Each row is a point on a landscape with many valleys, with its height.
A ball rolls from a point to the lowest of its 2 nearest points, and stops where none of them is lower. Distance is the straight distance between rows; heights are no part of it.
Z_386: [116 134 134 144 119 185 118 107 138 121 130 166 130 154 123 113 140 150
 119 107]  height 379
Z_976: [115 140 118 171 136 137 135  69  99 102 133 155 145  55 183 128 160 143
 100 120]  height 725
Z_279: [130 113 137 116 199 154  96 110 149 123 129 166 155 171 133 134 166 191
 117 111]  height 570
Z_523: [ 86 121 122 168 110 156 138  91 161 148  97  87  88 158 106 161 130 114
 121 119]  height 364
Z_921: [115 159 143 162 134 107 138  83  89 180 129 132 132  74 166 147 137  94
 111 155]  height 659
Z_572: [120 138 141 119 101 121 159 160  99 148 118 132 119 121 167 107  82  85
 152 147]  height 135
Z_747: [107 136 112 178 105  99 160  73 121 153 129  85  96  64 184 168  97 101
 123 119]  height 610
Z_232: [122 148 100 189 148 109  91 115 158 103 133 162  98  85 165 119 129 193
 119 129]  height 361
Z_841: [117 119 117 175 126  99  93 132 133  92 132 149 104  78 193 114 100 155
 141 151]  height 247
Z_604: [150 152 133 112  75 145 146 130  61 140 157 130 123 118  74 117 183  65
 135 119]  height 581
Z_340: [145  86 147  81 178 148  71 159 140 112 147 146 163 181 118 127 149 180
 127 108]  height 486
Z_839: [115  90  96 131 212 102  54 121 169 122 128 138 148 147 149 140 151 200
 132 117]  height 297
Z_407: [196 156 124  95 102 162 166 137 107  78 155 174 124 104  69  96 156 124
 123 133]  height 733
Z_128: [142 146 146 140 159  97 104 105 131 142 124 160 135  93 171 130 132 167
  96 145]  height 562
Z_915: [168 142 160 132 144 182 123 108 128  94 121 191 146 166 106 137 160 153
 111 113]  height 451
Z_789: [139 119 120  85 157 140 129 157 140 133 150 134 203 177  51 117 165 124
 123 107]  height 169
Z_941: [104 150 105 208 107 132 144  70 112 115 146 119 115  64 174 150 154 116
 100 110]  height 674
Z_867: [142 131  86 106  77 133 168 179 153 112 148 115  92 128 101  66 130 116
 136 119]  height 672
Z_981: [ 92 145 145 165 105 131 102  83  93 159 115 116 117 144 112 157 173  85
 126 136]  height 159
Z_988: [199 118 159  93 120 157 101 143 106  63 179 182 132 126 118 105 109 149
 121 123]  height 510
Z_771: [101 110 123 156 113 153 122 120 160 104 141 133  80 118 178 117 102 171
 135 111]  height 149
Z_530: [104 138 113 174 127  62 154 116 148 184 109  83  97 104 193 161 101 120
 120 136]  height 587
Z_880: [130 127 150 118 114 106 124 159  93 110 135 162 141  96 198  99  84 112
 135 160]  height 231
Z_925: [191 110 182  67 189 150 111 136 141  83 147 122 175 165  82 163 134 174
 119 121]  height 623
Z_628: [111 123 119 110  73 162 135 155 120  78 129 148 107 106 141  79 121 116
 141 108]  height 365
Z_126: [195 124 102  18 165 104 151 160 145 125 142 127 162 134  40 101 153 140
 136 130]  height 526
Z_170: [112 139 114 187 129 102 140 100 141 140 141 119 109  58 189 135 120 140
 105 124]  height 640
Z_790: [100 126 103 181 135 104 134 110 115  65 142 135 129  23 198 129 107 153
 134 141]  height 387
Z_567: [ 93 112 126 107 180  85 129 132 145 181  92 107 184 156 130 152 107 109
 155 144]  height 467
Z_803: [173 138 118  66 136 140 130 117 100 175 146 111 161 158  35 138 158  73
 118 121]  height 519
Z_938: [ 83  87 116 109 172 126  80 141 171 124  96 130 135 162 148 123 124 178
 144 122]  height 154
Z_715: [164  78 131  41 172 117  86 196 127  97 153 125 179 172 101 113 142 157
 142 116]  height 408
Z_211: [171 156 164 108 111 142 120  92  96  99 126 173 153 117 103 132 110 104
 100 129]  height 313
Z_475: [119 143 107 130 103 174 140 142 137 125 149 141 131 173  81 105 154 112
 122  97]  height 306
Z_573: [116 102 118 108 122 162 118 180 162 139 160 117 124 166 109  93 114 152
 148 115]  height 380
Z_183: [104 167 108 188 125 102 121  75 129 143  85 133  92  73 148 153 147 122
 122 158]  height 588
Z_276: [ 88 127 129 142 137 100 122 124 127 191  93  91 144 167 122 155 123  88
 141 154]  height 498
Z_643: [120 101 122 126 102 173  93 154 135  84 155 159  97 141 156  90 115 152
 142 107]  height 261
Z_104: [104 147 114 162  86 134 132  98  75 103 121 145 142  83 131 134 105  60
 143 145]  height 119
Z_458: [118 148 123  82  90 130 161 166 114 145 103 120 114 128 119  87 115  87
 143 133]  height 189
Z_857: [108 153 146 140 106 124 153 119  84 164  99 123 106 105 158 142  95  52
 165 161]  height 89
Z_722: [ 79 133 126 150  76 141 164 105  87 112 113 103  94  83 143 139  96  50
 154 129]  height 35
Z_171: [101 140 122 158 145  89 118 101 146 179 100 117 138 142 142 143 125 135
 114 144]  height 527
Z_430: [130 145 162 146 125 127 122 101  99 132 117 159 147  90 152 136 134 120
 112 165]  height 624
Z_846: [114 139 112 167 178 157 114  92 158 146 114 170 144 159 121 147 176 175
 114 125]  height 634
Z_898: [ 95  92 114 143 122 146 135 164 180 129 131  80 118 173 113 125  81 142
 149 119]  height 424
Z_140: [ 89 126 114 115 100 130 130 145 109 179 122  71 115 174  83 146 150  62
 147 122]  height 667
Z_309: [148 141 162  79 157 116 141 151  92 173  94 117 174 167  98 144 134  87
 129 166]  height 277
Z_222: [ 80 120 102 164 131 127 166  87 113  91 118 108 119  22 178 154 101 106
 140 141]  height 489
Z_322: [161 106 177  51 198 116 117 139 132 117 113 119 209 156  87 162 122 144
 122 131]  height 545
Z_12: [101 123 129 137  67 172 175 137 120 108 128 111  95 118 143 107 136 103
 127  99]  height 427
Z_431: [ 98 144 128 150  65 138 110 109  80 143 134 105  95 130 100 150 141  45
 146 126]  height 123
Z_28: [192 140 181  65 121 141 141 114 106 131 130 141 151 142  99 131 118 109
 100 129]  height 400
Z_826: [209 131 127  56 119 141 117 168 121  82 178 168 120 138 101  78 136 155
 120 110]  height 606
Z_122: [192 141 132  64 113 131 147 172 112 106 148 159 127 112  90  76 127 134
 140 156]  height 678
Z_659: [ 64  98 104 113 163 142 124 126 185 137 101 102 153 167 123 143 131 152
 138 100]  height 262
Z_764: [156 120  94  34 149  92 160 193 148 149 113 111 161 142  76  75 150 126
 151 149]  height 586
Z_236: [ 80 119 117 141 148 151 133  91 183 164 102  83 111 153 140 152 127 156
 131 115]  height 324
Z_323: [120 161 115 191 147 122 104  63 134 149 112 154 131 130 115 156 174 154
  98 134]  height 681
Z_566: [117 147  91 166 166 101  97 102 184 140 100 140 109 115 146 140 153 189
 100 129]  height 455
Z_520: [106 121 118 162 151  64 122 140 152 167 116 102 129 141 192 137 105 159
 109 134]  height 561
Z_350: [121 101 141 142 159  97  77 170 130 130 141 137 130 138 173 112  99 167
 137 170]  height 38
Z_85: [105  95 140 149  91 117 168 146 160 133 102  68  97 172 126 144  80 124
 143 113]  height 456
Z_798: [172 106 173  96 154 101  68 173  99 110 148 155 139 148 157 113  94 154
 142 162]  height 209
Z_109: [126 154 133 133  87 135 118  98  98 125 121 159 139 127  95 119 122  77
 120 124]  height 215
Z_478: [115 111 141 140 131 103 112 167 123 130 135 130  95 117 213 114  82 147
 146 149]  height 136
Z_91: [117  97 125 190 119 126 156 115 165 110 124 104  78  87 178 152  92 173
 139 124]  height 57
Z_151: [166 113 158  40 184  96 116 174 123 141 106 134 179 170 120 140 106 129
 149 151]  height 441
Z_230: [123 135  74 203 129  85 122 116 173  75 133 129  74  52 173 141 122 184
 119 113]  height 445
Z_906: [102 133 140 138 148 118  99  77 110 180 117 117 163 163 104 158 171 106
 102 120]  height 208
Z_206: [181 120 192 116 162 123  98 131 120 100 156 158 169 150 131 137 138 177
 101 133]  height 474
Z_861: [131 133  87 173 149  69 116 140 197 137 120  92  66  92 170 142 119 185
 120 128]  height 578
Z_256: [127 121 123  79 121 114  95 182 125 119 112 145 115 158 154  94  72 123
 154 138]  height 296
Z_724: [ 98 126 139 163  94 140 147 120 108  96 133 156 142  83 169 121 100 100
 138 123]  height 167
Z_427: [115 130 148 117 113 138 107 136 140 110 101 159 115 129 149 106  93 136
 136 155]  height 151
Z_74: [174 141 156 152 161 126  97  75 121  94 132 191 137 111 156 137 135 176
 100 141]  height 556
Z_246: [136 142 133 153 133 166 107  88 123  87 136 197 124 110 152 117 131 153
 123 123]  height 469
Z_450: [167 143 144 105 110 167 156 137  92 143 155 136 152 146  73 122 184 102
 100 117]  height 551
Z_967: [140 152  96 114  63 128 172 168 102 107 152 125 114 103  87  73 151  79
 129 127]  height 636
Z_392: [113 169  85 167 131  76 127 108 167 142  87 115  75  75 155 138 140 159
 112 137]  height 533
Z_383: [116 131 136 150 127 141 140 133 130 182 148 128 140 141 124 123  88 103
 125 147]  height 276
Z_472: [192 144 165  92 140 178 147 132 117  98 143 157 164 173  69 126 171 142
 101 111]  height 509
Z_998: [120 107 132  96 150 125 116 164 151 168 140 113 153 159 134 120  93 131
 138 138]  height 325
Z_447: [ 93 133 103 146  55 155 155 122  87 116 157  98  90 102  92 136 111  43
 156 118]  height 87
Z_446: [141 151 143  97 134 166 115  81  96 161 123 132 137 150  57 151 149  90
 123 139]  height 563
Z_598: [140 119 155 107 188  91  97 123 139 157 129 137 173 140 154 136 126 169
 109 146]  height 482
Z_364: [115 152 152 104 108 136 142 140  90 167 102 118 137 149 114 119 139  85
 131 154]  height 234
Z_557: [200 118 179  79 141 117 100 168 103  82 155 148 163 161 110 118 119 148
 117 136]  height 378
Z_618: [ 97 112 115 217  97 124 139  64 132 147 119  68  66 118 135 192 138 114
 125 109]  height 148
Z_756: [191 143 130  47 135 137 159 136 128 146 139 135 153 147  55 108 139 115
 117 127]  height 466
Z_882: [105 113 102 193 126 171 117  95 136  64 159 159  99  86 185 124 116 163
 140 104]  height 258
Z_832: [101 119 147 166  74 118 162 131 120 148 104  70  91 137 120 158  91  74
 154 131]  height 481
Z_714: [107  96 147 190  75 136 178 108 135 106 105  80  81 105 146 164  87 101
 148 124]  height 507
Z_850: [111 128  99  81 123 118 156 177 132 178 129  81 142 161  78 112 145  75
 154 142]  height 652
Z_177: [138 158  91 101  72 106 162 143  90 150 142 106  87 125  70  98 161  65
 146 132]  height 608
Z_445: [208 125 149  66 182 153 143 172 144  83 155 128 170 176  35 143 164 169
 122 111]  height 670
Z_20: [115  88 128  84 202  94  88 155 138 158 117 119 170 153 161 135 105 145
 150 137]  height 398
Z_663: [148 156 158 118 103 190 152 123  87 123 143 166 135 116 114 107 170 110
 112 121]  height 584
Z_645: [ 96 127 132 185  94 134 140 111 128 138 148 125 123 124 142 134 106 103
 127 131]  height 241
Z_979: [ 94 119 132 168  87 176 166  82 120 111 115 113  90  96 163 141 137 114
 127  91]  height 440
Z_728: [108  99  98 160 170 102  78 140 186 138 133  97  95 129 179 134 125 201
 129 121]  height 614
Z_34: [123 154  65 207 111  85 160 101 150 100 119  99  74  26 149 158 144 148
 115 105]  height 506
Z_370: [ 83 123 138 125 124 123 116 131 168 124  77 132 109 154 159 122 119 160
 131 130]  height 13
Z_761: [ 87 128 121 168  78 185 140  88 119 124 129 101  81 151 116 156 142  96
 133  87]  height 397
Z_428: [145 100 142  98 139 154  61 152 125  94 147 161 125 160 135  99 124 165
 127 118]  height 381
Z_919: [102 127 117 110 133 161 137 128 126 167 140 115 163 179  70 127 168 104
 127 104]  height 251
Z_992: [117 126 121 208 126 109 157  89 166 140 121  77  67 101 157 171 126 153
 118 116]  height 116
Z_936: [143 127 153 117 144 128 115 140 124 133 131 141 193 183  94 133 143 134
 114 118]  height 67
Z_878: [122 119  91 194 109  86 180  76 148  92  95  74  74  37 163 178 101 141
 125 110]  height 559
Z_569: [149 133 141  95 106 131 131 158 111 124 146 150 160 155 122  89 123 119
 118 116]  height 181
Z_619: [150 120 129  42 179 106 149 170 119 158 114 119 208 155  80 138 136  98
 146 133]  height 346
Z_754: [167 143  99  69 123 105 171 194 116 175 144 112 128 140  87  80 133 102
 146 148]  height 627
Z_437: [152 115 123  75 131 112 111 194 135 111 137 139 153 175  93  82 144 150
 126 118]  height 287

For each start below, name the point where the ball stops.
Z_925: Z_722
Z_714: Z_370
Z_941: Z_998
Z_976: Z_998

Call two points neighbours if one is among the 2 nearest of the other. Go from one point of each pair to the other, from neighbour to neighbour, staying as low as possible. Name the highest point that can't be avoided.
Z_936 and Z_643: Z_246
Z_370 and Z_91: Z_523
Z_722 and Z_370: Z_998
Z_722 and Z_350: Z_880
